A landscape with many valleys, sampled at points; each row gives a point and its height.
From any point a ball rolls to the lowest of the 5 points nearest to it. It stops when none of these is lower. Distance is the straight distance between rows; heights are no part of it.
Zasim height 3.06: |  42 |   7 |   4 | -18 | -11 |  60 | -23 | -29 |  13 |   9 |  45 |  43 |  -8 |  -1 | -24 | -31 |   1 | -30 |  -4 | -16 |  -6 |  22 |  -5 | -29 |
povem height 4.80: |  31 |   3 | -21 | -28 |   4 |  23 |  -9 |  -1 | -10 |  13 |   7 | -46 |  -5 |  23 |  11 |  -8 |  13 |  12 |  19 | -12 |  20 | -20 | -18 |  -5 |
degi height 5.17: | -30 |  37 |  11 | -12 |   7 |  29 | -20 |  19 |  -6 |  37 |  42 | -43 |  15 |  51 |  17 | -10 |   3 |  36 |  -4 |  22 |  40 | -33 | -28 |   9 |
tuno height 4.32: | -35 |  -4 | -44 |  17 | -19 | -60 |  28 |  18 | -27 |  -1 | -24 |  34 |  13 | -62 |  -4 |  20 |  23 |  -6 | -22 |  20 | -42 |  12 |  21 |   9 |
Limif height 3.89: |   7 | -11 |  -5 |  12 | -33 | -53 |  30 |  13 | -36 |   0 | -37 |  39 |   0 | -66 |  -3 |  17 |   3 |  -3 |   4 |  42 | -38 |   5 |  16 |   9 |
lipas height 4.12: |  35 |   1 |  -4 | -14 |   5 |  62 | -36 | -12 |  35 |  -4 |  24 |  73 | -21 | -10 | -30 | -23 |   6 | -25 |   8 | -33 | -14 |  18 |   1 | -54 |
kas height 3.75: |  35 |  -9 |   5 | -13 |  11 |  38 | -22 |  -5 |  13 | -13 | -11 |  38 | -20 |  -3 | -26 |  -1 | -11 | -39 |  23 | -37 |  -2 |  30 |  -8 | -58 |
naka height 2.15: |  29 | -12 |  21 |  10 |  -9 |  22 | -10 |  12 |   0 | -17 | -26 |  17 | -24 |   1 | -23 |  17 | -18 | -19 |  35 | -28 |  -1 |  32 |  -3 | -28 |
togoz height 4.31: |  -9 | -12 |  -3 |  20 |  -6 | -54 |  28 |  13 | -17 | -35 | -13 |  22 |  -5 | -36 | -11 |  16 |   2 |  14 |   3 |  35 | -31 |  18 |  13 |  24 |
kavi height 1.42: |  10 |  -6 |  17 |  22 | -32 | -36 |  35 |  20 | -28 | -19 | -33 |  51 | -20 | -61 | -25 |  18 |   4 |  -8 |  18 |  44 | -24 |  23 |  13 |  15 |
zap height 2.45: |  18 |  -8 |  16 |  13 | -24 | -30 |  26 |  19 | -24 |   5 | -44 |  64 | -17 | -59 |  -9 |  20 |   0 | -20 |  21 |  46 | -22 |  24 |  19 |  10 |
mebi height 4.03: | -10 |  38 |  18 | -14 | -19 |  31 | -19 | -29 |  -1 |  38 |  39 | -15 |   9 |  25 |  -4 | -24 | -20 |   3 |   5 |  12 |  34 |   0 | -34 |  -6 |
dok height 2.00: |  -6 | -31 | -31 |  -5 |  37 |   4 |  -6 |   3 |   1 |  -8 | -13 | -42 |   2 |  10 |  22 |  -9 |  17 |  22 |  -7 | -25 |  -1 | -54 |  17 |   9 |
papit height 4.22: |  31 |  -3 |  -4 | -24 |   2 |  19 |  -6 |  -3 | -12 |   9 |   2 | -19 |  -2 |  18 |  -8 |   6 |   9 | -16 |  18 | -27 |   9 |  13 | -25 | -18 |
Sab height 3.45: |   3 | -11 | -34 | -32 |  17 |   9 | -12 |   7 |   2 |  -9 |  -5 | -39 |  12 |  20 |  21 |  -8 |  16 |  23 |  -4 |  -3 |  15 | -43 |   1 |  11 |
napop height 1.58: |  17 | -19 |  30 |   5 |  -8 | -15 |   2 |  15 |  -1 | -25 | -40 |  25 | -32 | -21 | -27 |  21 | -42 | -16 |  20 | -18 | -12 |  45 |   5 |  -3 |
novun height 0.77: | -41 |  30 |  26 |  -1 | -14 |  24 | -29 |  -2 |  14 |  43 |  24 | -25 |   8 |  44 |  16 |   5 |  -6 |  10 |  -6 |   4 |  33 | -24 | -47 |  12 |
mav height 1.16: | -14 | -44 | -10 |  12 |  36 | -28 |  13 |  -6 |  28 | -24 |   3 | -44 |  -2 |  17 |  11 |   9 |   8 |  12 | -22 | -11 |  -5 | -27 |  37 |  18 |
Zeka height 1.78: | -43 |  39 |  24 | -24 |  -1 |   0 | -39 |  18 |  55 |  69 |  24 |  -2 |  -5 |  82 |  33 |  22 |  16 |  11 | -24 |  -3 |  21 | -21 | -52 |  11 |
gaba height 6.23: | -13 |   5 | -28 | -19 |  42 |  16 |  -3 |  18 |  -7 |   7 |   0 | -39 |  19 |  30 |  20 | -33 |  15 |  26 | -13 |  -6 |  17 | -70 |  18 |  33 |
Bag height 2.96: | -21 | -34 | -19 |   3 |  32 |  -6 |  -1 |   2 |  35 | -14 | -21 | -41 |  33 |  29 |  34 | -19 |  15 |   4 | -25 | -15 |   1 | -68 |  46 |  17 |
pel height 7.24: |  18 |  33 |  27 |  24 | -32 |  46 | -21 | -40 |  27 |  30 |  65 |   9 |  22 |  11 | -16 | -31 |  -8 | -20 |   3 |  -9 |  13 |  13 | -40 |  -4 |
zis height 1.50: | -56 |  54 |  27 |  -8 |  -2 |  28 | -31 |  28 |  41 |  65 |  18 |   2 |  -1 |  84 |  38 |  12 |  14 |  28 | -23 |   0 |  32 | -27 | -44 |  14 |
faru height 2.33: |  10 |   1 |  29 |  21 | -30 | -17 |  22 |  26 | -18 | -17 | -29 |  42 | -34 | -35 | -20 |   7 | -24 | -21 |  17 |  29 | -16 |  45 |  13 |  -1 |
somu height 2.91: |   0 | -14 |  16 |   9 |   5 | -31 |  37 |  12 |  -5 | -32 | -14 |  11 | -32 | -23 |  -6 |  32 | -13 |   5 |  13 |   6 | -12 |  28 |   4 |  15 |
Zuzab height 1.84: | -29 |  -5 | -25 |  16 |  11 | -69 |  49 | -14 | -21 | -21 |  -7 |  10 |  -3 | -30 |   5 |   7 |  25 |  10 | -26 |  21 | -26 |  10 |  40 |  15 |
Meso height 1.37: | -43 | -36 |  -8 |  16 |  29 | -49 |  21 | -10 |  21 | -36 | -18 | -45 |  31 |  11 |  24 |   1 |   7 |  -9 | -59 |  -9 | -19 | -15 |  64 |  21 |
mifu height 2.40: |  28 |  -6 |  13 |   6 |  -4 |  20 | -21 |   8 |  14 | -23 | -30 |  34 | -26 |   2 | -26 |  20 | -21 | -27 |  24 | -30 |  -2 |  37 |  -8 | -34 |
Teg height 6.28: | -13 |   8 | -15 | -23 |  24 |  33 |   7 |  28 | -14 |  23 |  10 | -24 |  25 |  48 |  16 | -42 |   1 |  25 | -34 |   9 |  27 | -66 |  10 |  37 |
Buk height 2.89: |  -6 |  49 |  33 |   4 | -32 |  10 | -40 | -21 |  34 |  48 |  36 | -24 |   9 |  50 |  23 | -12 |  -9 |   7 |  -9 |   6 |  26 | -15 | -60 |  18 |
safu height 3.51: |  35 |  12 |   0 |  -1 |  -2 |  71 | -33 | -30 |  12 |   5 |  52 |  58 |  -5 | -14 | -19 | -42 |  -1 | -13 |  -2 | -17 |  -4 |  24 |  -2 | -23 |
sir height 5.00: | -12 | -23 | -31 |  30 | -53 | -10 | -16 |   2 |   0 |   9 | -65 |  59 |  37 | -89 |   0 |  26 |  19 |  -1 |  29 |  40 | -26 |  -5 |  23 |  -3 |
votu height 2.88: | -35 |  -3 | -38 |   3 |  -3 | -70 |  38 | -10 | -21 | -12 |  -8 |  14 |  17 | -53 |  -2 |   4 |  25 |   1 | -37 |  35 | -43 |  -6 |  31 |  -3 |
deziv height 1.96: |  18 | -10 |  23 |  16 |  -3 |   1 | -10 |  10 |   6 | -24 | -34 |  37 | -24 | -25 | -34 |  10 | -28 | -13 |  21 | -20 |  -1 |  44 |   2 | -21 |
Dodom height 4.74: |   0 |   0 | -12 | -35 |  15 |  18 |   0 |  12 | -18 |  15 |  -2 | -52 |   7 |  13 |   9 | -22 |  14 |  24 |  14 |  -5 |  22 | -20 | -18 |  -3 |
goz height 5.82: |  27 |   0 |  12 |  -6 |   2 |  35 | -48 |   0 |  26 | -25 |  -3 |  63 | -31 |  -3 | -25 |   6 |   3 | -36 |   9 | -31 | -13 |  32 |  -6 | -56 |
vir height 2.51: | -25 | -29 | -12 |  23 |  24 | -73 |  38 |   1 |  13 | -43 |   2 | -19 |   4 | -20 |  10 |   0 |  11 |  26 | -33 |   9 | -22 |  -1 |  34 |  16 |
peta height 3.79: |  14 |  24 |  15 | -12 |  -7 |  31 | -21 | -27 | -15 |  29 |  36 | -19 |   7 |  28 |  -2 | -25 |  -3 | -13 |  17 |   3 |  12 |   6 | -36 | -14 |
Vamo height 0.96: |  20 | -23 |   2 |  -8 |  -4 |  -9 |  10 |  19 |   8 | -24 | -16 | -12 | -26 |  -4 | -14 |  22 | -14 |   2 |  24 | -23 |   1 |  17 |  -2 |   0 |
sifo height 3.26: |  -4 | -22 | -25 | -26 |  31 |   7 |  -6 |  11 | -11 | -10 |  -3 | -55 |   8 |  13 |  18 |  -4 |  15 |  33 |   2 |  -9 |   3 | -31 |   2 |   8 |
dofeb height 2.34: | -37 |  45 |  30 |  -2 |  -8 |  22 | -38 |  19 |   9 |  52 |  20 | -19 |  15 |  59 |  26 | -11 | -15 |  23 | -10 |  11 |  34 | -21 | -38 |  19 |
Nasod height 1.75: | -20 | -30 |   1 |  26 |  24 | -46 |  22 |  -6 |   1 | -37 |   1 | -23 |  -6 | -19 |  11 |  26 |  -2 |  17 | -20 |  12 | -13 |   6 |  31 |  14 |
Kogon height 3.56: |   3 |  57 |  37 |   6 | -14 |  41 | -40 | -40 |  29 |  34 |  47 | -12 |   9 |  34 |   8 |   0 |   1 |   2 |   5 |  -1 |  20 |   8 | -50 |   4 |
fetan height 3.41: |  32 |  27 |   3 | -16 |  -9 |  38 | -18 | -33 |  -8 |  27 |  35 |   0 |  10 |  20 | -13 | -28 |  -8 | -24 |  10 | -17 |  10 |  11 | -25 | -23 |
Palok height 3.66: |  32 |  -3 | -16 | -20 |   9 |  28 | -10 | -21 |  -7 |   7 |  -6 |   5 |  -8 |   9 | -17 |  -4 |  -4 | -39 |  15 | -35 |   7 |  26 | -13 | -32 |
tulu height 2.61: |  26 | -12 |  -4 | -13 |  -9 |  11 |   2 |   3 |  14 | -13 | -34 |   1 | -22 |  -3 | -13 |  32 | -13 | -29 |  27 | -23 |   1 |  38 |  -5 | -24 |
Kibiv height 3.49: | -34 | -19 | -23 |  18 |   8 | -70 |  43 |  15 | -13 | -31 |   1 |   4 |   2 | -29 |  -3 |  16 |   2 |  14 | -29 |  21 | -31 |  12 |  19 |  17 |
noko height 4.21: |  16 | -20 |  -6 | -13 |  -2 |  -5 |  -5 |  -3 |   4 | -22 | -23 | -14 |  -9 |   3 |  -3 |  31 |   0 |  -5 |  27 | -26 |  18 |  19 | -15 |  -6 |
Mim height 4.71: | -20 | -16 | -22 |   6 |  -4 | -58 |  38 |  14 | -16 |  -5 | -14 |  26 |  -2 | -58 |  -5 |  23 |   2 |   4 |  -6 |  30 | -40 |  15 |  22 |  21 |
losi height 6.22: |  20 |  -8 | -12 | -29 |  20 |  25 |   5 |  -3 | -18 |   9 |   4 | -48 |  -3 |  16 |   3 |  -3 |  12 |  16 |  26 |   1 |  13 | -17 | -12 | -11 |
Pek height 4.50: | -12 | -28 | -21 |  -9 |  33 |  16 |  -8 |  12 |   8 |   4 |  -8 | -36 |  15 |  32 |  20 | -25 |  19 |  20 | -24 | -18 |  12 | -61 |  19 |  23 |
Romor height 3.35: | -19 |  25 | -15 | -26 |  15 |  23 |  -2 |   4 | -21 |  27 |  10 | -44 |   3 |  40 |  17 | -16 |  -1 |  24 |  -8 |  11 |  33 | -40 | -14 |   9 |
Voli height 0.52: | -18 |   7 | -21 | -21 |  22 |  14 | -12 |  14 | -25 |  31 |  23 | -40 |  10 |  38 |  12 | -26 |  10 |  33 | -13 |   0 |  32 | -38 |  -7 |  13 |
dazu height 4.06: |  37 |   5 |  -1 | -22 |   6 |  38 | -16 |  -8 |   7 |   0 |  12 |  13 | -13 |  -7 | -31 |  -4 |  -8 | -40 |  14 | -34 |  -4 |  30 |  -9 | -48 |
tal height 2.44: |  41 |  -8 |   4 |  -6 |  -8 |  10 |  -5 |   2 |  -1 | -18 | -27 |  14 | -17 |  -4 | -11 |  16 | -10 | -20 |  28 | -38 |   0 |  33 |  -7 | -29 |
gavoz height 1.18: |  -5 | -30 | -25 |   0 |  28 | -14 |  -2 |  -8 |  21 | -32 |  -8 | -44 |   8 |  13 |  29 |  -2 |   5 |  34 | -12 | -17 |  -3 | -36 |  25 |  16 |
gasor height 1.25: |  26 |  35 |  30 |  -8 | -17 |  58 | -15 | -47 |   5 |   7 |  55 |  13 |  11 |   1 |  -9 | -44 |  -3 | -20 |   5 |  -5 |   6 |  18 | -21 | -19 |
Tason height 3.53: |   5 | -24 |  -2 |  20 |   4 | -17 |  16 |  19 |   8 | -24 | -11 | -12 | -12 |  -3 |  -9 |  50 | -21 |   5 |  21 | -22 |  14 |  29 |  -8 |   0 |
dogel height 2.01: | -45 |  53 |  17 |  -2 | -11 |  25 | -36 |  33 |  20 |  58 |  14 | -17 |  -4 |  58 |  24 |  -6 |  -1 |  27 | -18 |   7 |  33 | -22 | -42 |  17 |
nem height 3.46: |   4 | -17 |  -9 |  25 | -26 | -31 |  32 |  26 | -38 |   0 | -39 |  48 |   3 | -65 |  -4 |  17 |   9 | -12 |  11 |  42 | -40 |  -1 |  25 |  13 |
zelez height 4.02: |  25 |   7 | -15 | -42 |   2 |  19 |  -9 |  -7 | -25 |  11 |  14 | -28 |  -4 |  21 |   7 |  -8 |   7 | -11 |  21 | -18 |  16 | -11 | -19 | -19 |
zegu height 4.88: |  36 |  36 |  37 |   0 | -17 |  58 | -30 | -51 |  23 |   7 |  64 |  21 |   3 |   6 | -15 | -43 |  -1 | -26 |   2 |  -7 |  11 |  11 | -20 | -10 |
povon height 0.90: |  25 |  25 |  17 | -17 |  -1 |  50 | -25 | -36 |   2 |   6 |  47 |  23 |  -1 |   1 | -26 | -33 |  10 | -29 |   2 | -20 | -12 |  20 | -15 | -27 |
Seba height 3.21: |  42 |   4 |   1 | -18 |  -2 |  40 | -15 | -15 |   2 |  -4 |  -2 |  19 |   0 |   6 | -25 |  -4 |  -7 | -31 |  20 | -33 |  -3 |  20 | -14 | -38 |
tivum height 4.96: |  13 |  32 |  29 |   0 | -26 |  39 | -21 | -39 |   4 |  21 |  41 | -10 |  15 |  16 |  -1 | -20 | -20 | -17 |  -2 |  -7 |  23 |   1 | -33 |  -3 |
nibul height 1.53: | -20 | -35 | -14 |   5 |  34 |  -8 |  -1 |   0 |  26 | -27 | -19 | -42 |  29 |  17 |  23 |   2 |   6 |   0 | -38 | -18 | -13 | -61 |  41 |  17 |
Fodo height 4.04: |  24 |  -9 | -14 | -15 |  -2 |  11 |  -4 |  -6 | -17 |  -9 |  -2 | -19 | -13 |  18 |  -2 |   2 |   0 | -12 |  28 | -25 |   4 |  20 | -22 | -28 |
zib height 2.12: |  19 | -20 |   9 |  10 |  -9 | -19 |  14 |  17 |  -6 | -28 | -31 |  14 | -28 | -10 | -22 |  23 | -20 |  -6 |  31 | -12 | -14 |  28 |   6 |   3 |
zizoz height 3.72: |  35 |  12 |   1 | -27 |   0 |  27 | -11 | -21 | -11 |  21 |  21 |  -6 |   4 |  23 |  -3 | -16 |   1 | -18 |  20 | -14 |   5 |  16 | -21 | -15 |
res height 4.09: | -17 |  33 |   6 | -19 |  -5 |  33 | -18 |  -9 | -16 |  31 |  28 | -35 |   7 |  35 |  12 | -21 |  -5 |  22 |   2 |  15 |  37 | -16 | -38 |   4 |
Zafan height 0.95: | -18 | -35 | -23 |   2 |  28 | -20 |  15 |   8 |  16 | -27 |  -4 | -42 |   3 |  -8 |  17 |  11 |   7 |  38 | -18 | -19 |  -5 | -27 |  18 |  14 |
Tez height 6.70: |  24 | -11 | -13 | -23 |   6 |  10 |   0 |  -1 | -12 |  11 |  -4 | -33 |  -6 |   2 |   0 |   9 |  -1 |   8 |  31 | -21 |   7 |   5 | -17 |  -5 |
Gef height 3.17: |  28 |  19 |  14 |   8 |   0 |  50 | -18 | -44 |  10 |  13 |  65 |  35 |  -4 |  -7 | -21 | -38 |   4 |  -9 |  -7 |  -6 |   7 |  16 |  -9 | -14 |
kikab height 4.69: | -15 | -17 | -12 |  19 |  -2 | -43 |  26 |   9 |  -1 | -27 |   6 |   4 |  -6 | -32 |  -1 |  24 |   3 |   6 | -10 |  22 | -20 |  27 |  15 |  30 |
rar height 2.50: |  14 | -10 |  15 |  11 | -15 | -32 |  34 |  20 | -19 | -28 | -27 |  26 | -20 | -39 | -20 |  26 |  -8 | -10 |  15 |  22 | -22 |  19 |   1 |   9 |
liva height 3.24: | -23 |  15 |  -3 | -12 |  15 |  25 |  -9 |   9 | -27 |  28 |  17 | -45 |   9 |  44 |  28 | -16 |  -3 |  20 |   5 |  11 |  42 | -25 | -17 |   7 |
sekel height 3.90: |   6 | -30 | -10 |  -6 |   9 |  -9 |   6 |  11 |  14 | -30 | -20 | -30 | -21 |   4 |   7 |  26 |  -4 |  21 |  19 | -20 |  -3 |  -1 |  -7 |  -5 |
Bazis height 2.11: | -47 | -13 |  14 |  17 |  30 | -50 |  16 | -10 |  14 | -32 | -18 | -38 |  36 |  20 |  28 |   2 |  -3 | -21 | -52 | -14 | -20 | -15 |  73 |  16 |
taru height 1.85: | -34 |  27 |  -6 | -14 |  12 |  23 |  -9 |  23 | -19 |  25 |  20 | -29 |  19 |  54 |  17 | -36 |  -7 |  34 | -18 |  15 |  45 | -42 |  -5 |  19 |
mobib height 1.11: | -22 | -30 | -13 |  19 |  34 | -42 |  17 | -10 |  25 | -32 | -10 | -40 |  20 |  -2 |  17 |   8 |   9 |  17 | -29 | -18 |   1 | -18 |  44 |  15 |
befi height 2.64: |   8 |  -9 |  13 |  15 | -17 | -33 |  50 |  19 | -25 | -17 | -19 |  25 | -19 | -41 |  -9 |  20 | -15 |   9 |  15 |  28 | -22 |  29 |   1 |  18 |
mot height 4.01: | -30 |  -7 | -23 |   7 |  -4 | -60 |  37 |  10 | -11 | -18 |  -9 |  16 |   9 | -51 |  -7 |  11 |  18 |  -6 | -22 |  30 | -42 |   4 |  27 |  17 |
puge height 4.66: | -33 |  34 |   9 |  -3 |   4 |  39 | -23 |  30 |   3 |  41 |  23 | -25 |   5 |  69 |  17 |  -3 |  -1 |  30 | -24 |   4 |  51 | -25 | -22 |  18 |
biga height 3.12: |  21 |   2 |  25 |  28 | -28 | -21 |  21 |  17 | -32 | -11 | -44 |  59 | -15 | -38 | -21 |   9 | -18 | -23 |  31 |  42 | -25 |  24 |  15 |   4 |
Tav height 6.06: |  10 |  36 |  34 |   4 | -23 |  39 | -22 | -47 |   0 |  18 |  62 |  11 |   5 |  21 |  -3 | -27 | -12 | -18 |   5 | -12 |  21 |   9 | -31 | -17 |
mipa height 1.70: | -11 |  58 |  28 |   1 | -31 |  32 | -39 | -34 |  36 |  50 |  43 |   3 |  19 |  37 |   8 |  -9 |  -9 |  -4 |  -4 |  -4 |  30 | -11 | -57 |   7 |
led height 1.13: | -47 |  50 |  38 |  -6 | -13 |  15 | -32 |   4 |  32 |  54 |  26 |  -8 |   0 |  74 |  30 |   2 |  -4 |  17 | -19 |   4 |  31 | -16 | -45 |  18 |
Bedek height 0.35: |   6 | -43 | -18 | -16 |  30 |  -5 |   3 |   3 |  15 | -15 |  -7 | -43 |  -7 |  -5 |  13 |  23 |   5 |  33 |  17 | -20 |   3 |  -7 |   8 |  13 |
supe height 2.59: |   2 | -41 | -23 |   1 |  13 | -26 |  11 |  10 |  13 | -26 | -10 | -29 |  -8 | -11 |   1 |  25 |  -2 |  28 |  23 | -12 |   1 |   0 |  15 |  12 |
delel height 2.76: | -28 | -37 | -14 |  11 |  18 | -42 |  18 |  13 |  13 | -32 |  -1 | -11 | -10 | -19 |   8 |  26 |   0 |  21 |   4 |  17 |  -8 |  -3 |  15 |  21 |
disod height 4.91: | -32 | -20 | -34 |  21 | -29 | -52 |  37 |  15 | -26 |   3 | -22 |  49 |  11 | -68 |   0 |  25 |  20 | -10 |  -6 |  34 | -36 |   5 |   8 |   3 |
suvo height 2.69: | -39 | -16 | -21 |  22 |   8 | -72 |  37 |  -2 |  -8 | -21 |  -8 |  -9 |  16 | -24 |   5 |  -4 |  10 |  -1 | -33 |  25 | -26 |  13 |  43 |  12 |
rosab height 3.44: |  36 |  16 |   6 | -23 |   1 |  40 | -16 | -38 |  -3 |  14 |  24 |   8 |  -3 |   6 | -19 | -10 |   6 | -36 |   8 | -19 |   5 |   9 | -13 | -29 |
tabin height 3.67: |   6 | -31 |  -6 |   2 |  -3 | -23 |  22 |  13 |  -5 | -41 |  -5 |  -8 | -14 | -17 |  -9 |  38 | -16 |  24 |  16 |   1 |  -7 |  14 |  10 |  22 |
gava height 4.11: |  -4 |  48 |  27 | -10 | -24 |  33 | -31 | -28 |  -1 |  25 |  36 | -27 |  23 |  41 |  12 | -11 | -10 |   9 |   6 |   2 |  29 | -10 | -38 |  -1 |
lazep height 3.63: |  53 |  20 |  -7 | -11 |  12 |  59 | -32 | -26 |  13 |   2 |  40 |  58 | -17 | -11 | -28 | -27 |   9 | -28 |   0 | -18 |  -9 |  25 |   2 | -49 |
zala height 7.73: | -43 |  26 |   6 |  -7 |   2 |  32 | -17 |  30 |  -9 |  38 |  19 | -26 |  17 |  62 |  21 | -18 |   5 |  42 | -29 |   6 |  39 | -40 | -17 |  22 |
ravo height 2.23: | -41 | -25 |   0 |  22 |  22 | -51 |  23 |  -6 |  13 | -38 |  -7 | -21 |  19 |  -3 |  18 |  -1 |   0 |   6 | -50 |   7 | -21 |   1 |  62 |  10 |
Kef height 4.10: |  -5 | -12 | -17 |  29 | -48 | -31 |  18 |  12 | -17 |  10 | -52 |  50 |  15 | -74 |   3 |  28 |  17 | -11 |  15 |  40 | -36 |  -6 |  17 |   6 |
Zuza height 4.05: |  -5 |  -6 | -12 |  27 | -25 | -45 |  32 |  16 | -25 |   1 | -29 |  52 |   8 | -72 |  -6 |  22 |  17 | -14 |  18 |  34 | -35 |   4 |  12 |  10 |
nomu height 2.74: |  16 |   4 |  24 |  22 | -29 | -23 |  26 |  21 | -24 | -19 | -36 |  48 | -24 | -38 | -16 |  15 | -23 | -25 |  24 |  38 | -13 |  30 |  13 |   8 |
pas height 0.84: | -30 | -32 |   6 |  10 |  26 | -18 |   8 |  -6 |  34 | -36 | -26 | -38 |  29 |  29 |  18 |  -2 |   0 |   6 | -48 | -15 |  -1 | -39 |  52 |  13 |
vizor height 0.24: |  19 | -12 |  38 |  14 | -19 |  -7 |  18 |  19 | -13 | -23 | -43 |  28 | -22 | -27 | -22 |  20 | -25 | -13 |  13 |  15 | -16 |  39 |   3 |  15 |
Mem height 1.76: | -29 |  43 |  28 |  -1 | -23 |   6 | -44 |   0 |  39 |  61 |  21 | -21 |   2 |  57 |  26 |   1 |   6 |   5 | -15 |   5 |  44 | -23 | -52 |  11 |
kem height 3.83: |  10 |  -2 | -20 | -23 |  18 |  18 |  -6 |   7 | -23 |   2 |   1 | -45 |   0 |  20 |  14 | -19 |  15 |  29 |  -3 |   6 |  17 | -47 |  -7 |   7 |
goro height 2.65: | -49 |  -1 | -32 |   7 |  14 | -70 |  52 |  -3 |  -9 |   0 |  -4 |  13 |  16 | -37 |  17 |   1 |  20 |  -2 | -41 |  17 | -31 |   3 |  38 |   8 |
Vubo height 3.13: |  39 |  -4 | -10 |  -8 |   4 |  14 |  -1 |  -6 |   0 |   1 | -12 |  -4 |  -6 |   9 |  -9 |  31 |  -1 | -15 |  29 | -33 |   6 |  16 | -22 | -29 |
Sefen height 3.52: |  -9 |  -7 |  -3 |  16 | -17 | -39 |  32 |  21 | -24 | -20 | -15 |  27 | -14 | -53 |  -6 |  26 |  -3 |   3 |   3 |  35 | -31 |  10 |  17 |  20 |
zipo height 2.38: |  25 |  -7 |  42 |  31 | -21 | -23 |   9 |   8 | -17 | -19 | -44 |  61 | -25 | -30 | -21 |  -3 | -31 | -18 |  15 |  15 |  -6 |  46 |  13 |  -1 |
tese height 3.65: |  43 |   7 | -13 |  -6 |  -7 |  76 | -32 | -15 |  29 |   4 |  66 |  76 | -26 | -30 | -25 | -50 |   9 |  -7 |  10 |  -7 | -19 |  24 |   5 | -41 |
Div height 8.07: |  22 | -25 | -13 | -13 |  13 |   2 |  10 |   4 |  -8 | -12 | -11 | -37 |  -7 |  12 |   1 |  21 |   9 |  16 |  17 | -23 |   5 |  -4 |  -8 |  -9 |
Mok height 2.90: | -40 | -26 |   9 |  21 |  20 | -58 |  36 | -22 |   8 | -22 | -17 | -26 |  35 |  16 |  20 |  -2 |  -1 |  -7 | -62 |   0 | -26 | -12 |  76 |  21 |
ralo height 2.26: |  22 |  -4 |  42 |  23 |  -1 |   9 | -12 |  13 |  21 | -33 | -40 |  51 | -26 | -29 | -23 |   6 | -36 | -32 |  16 |  -3 | -12 |  38 |   9 | -34 |
dapu height 3.84: |  28 |   8 |   3 | -30 |   4 |  17 | -10 | -15 | -18 |  18 |   7 | -29 |   3 |  18 |  -7 |   0 |   3 | -11 |  16 | -13 |  18 |  12 | -20 | -16 |
dofog height 4.18: | -16 |  25 | -15 |  -6 |  34 |  23 |  -6 |  23 | -25 |  38 |  17 | -29 |  14 |  42 |  20 | -36 |   7 |  39 | -20 |  10 |  40 | -46 |   8 |  22 |
Mepe height 3.94: |  41 |   4 |  -8 | -16 |   5 |  51 | -33 | -24 |  15 |   1 |  21 |  49 | -22 | -13 | -31 | -32 |  -3 | -31 |   6 | -31 |   1 |  22 |   3 | -45 |
kis height 1.56: | -15 | -37 | -28 |  -3 |  39 |  -7 |  -4 |   7 |  24 | -21 | -13 | -45 |  11 |  29 |  23 |  -6 |   6 |  26 | -25 | -28 |  -3 | -51 |  36 |  17 |
Zotum height 3.64: | -36 |  -5 | -39 |  25 |  -7 | -66 |  34 |   3 | -15 |  -7 | -23 |  23 |  15 | -66 |   1 |  13 |  25 |   1 | -22 |  28 | -33 |  -4 |  27 |   5 |
Lozo height 3.78: |  34 |   3 |  37 |  26 | -19 | -13 |  20 |  15 | -17 | -14 | -51 |  55 | -28 | -39 | -22 |   5 | -21 | -32 |  24 |  34 | -17 |  36 |   9 |  -5 |
tarur height 5.01: | -14 | -12 | -38 |  32 | -35 | -44 |  10 |  24 | -20 |  13 | -54 |  50 |  32 | -80 |  -8 |   7 |  24 |  -8 |  11 |  30 | -37 |  -1 |   2 |   7 |
daba height 3.88: |   3 |  31 |  10 | -11 |  -1 |  32 | -12 | -23 |  -8 |  32 |  33 | -32 |  18 |  36 | -10 | -29 | -12 |   0 |  17 |   8 |  36 |   4 | -43 |  -4 |

For each start below, name the point where the ball stops.
Fodo: vizor
goz: vizor
Sab: Bedek
Pek: Bedek
kas: vizor

Call two points neighbours if one is among the 5 nearest of the other. Go from one point of each pair to the other, from neighbour to neighbour, staying as low as possible. Name the highest point that can't be avoided.
Zuzab and novun: mebi
vizor and pas: tabin
vizor and Voli: kem
kavi and vizor: rar
pas and Bedek: mobib
Vamo and vizor: zib
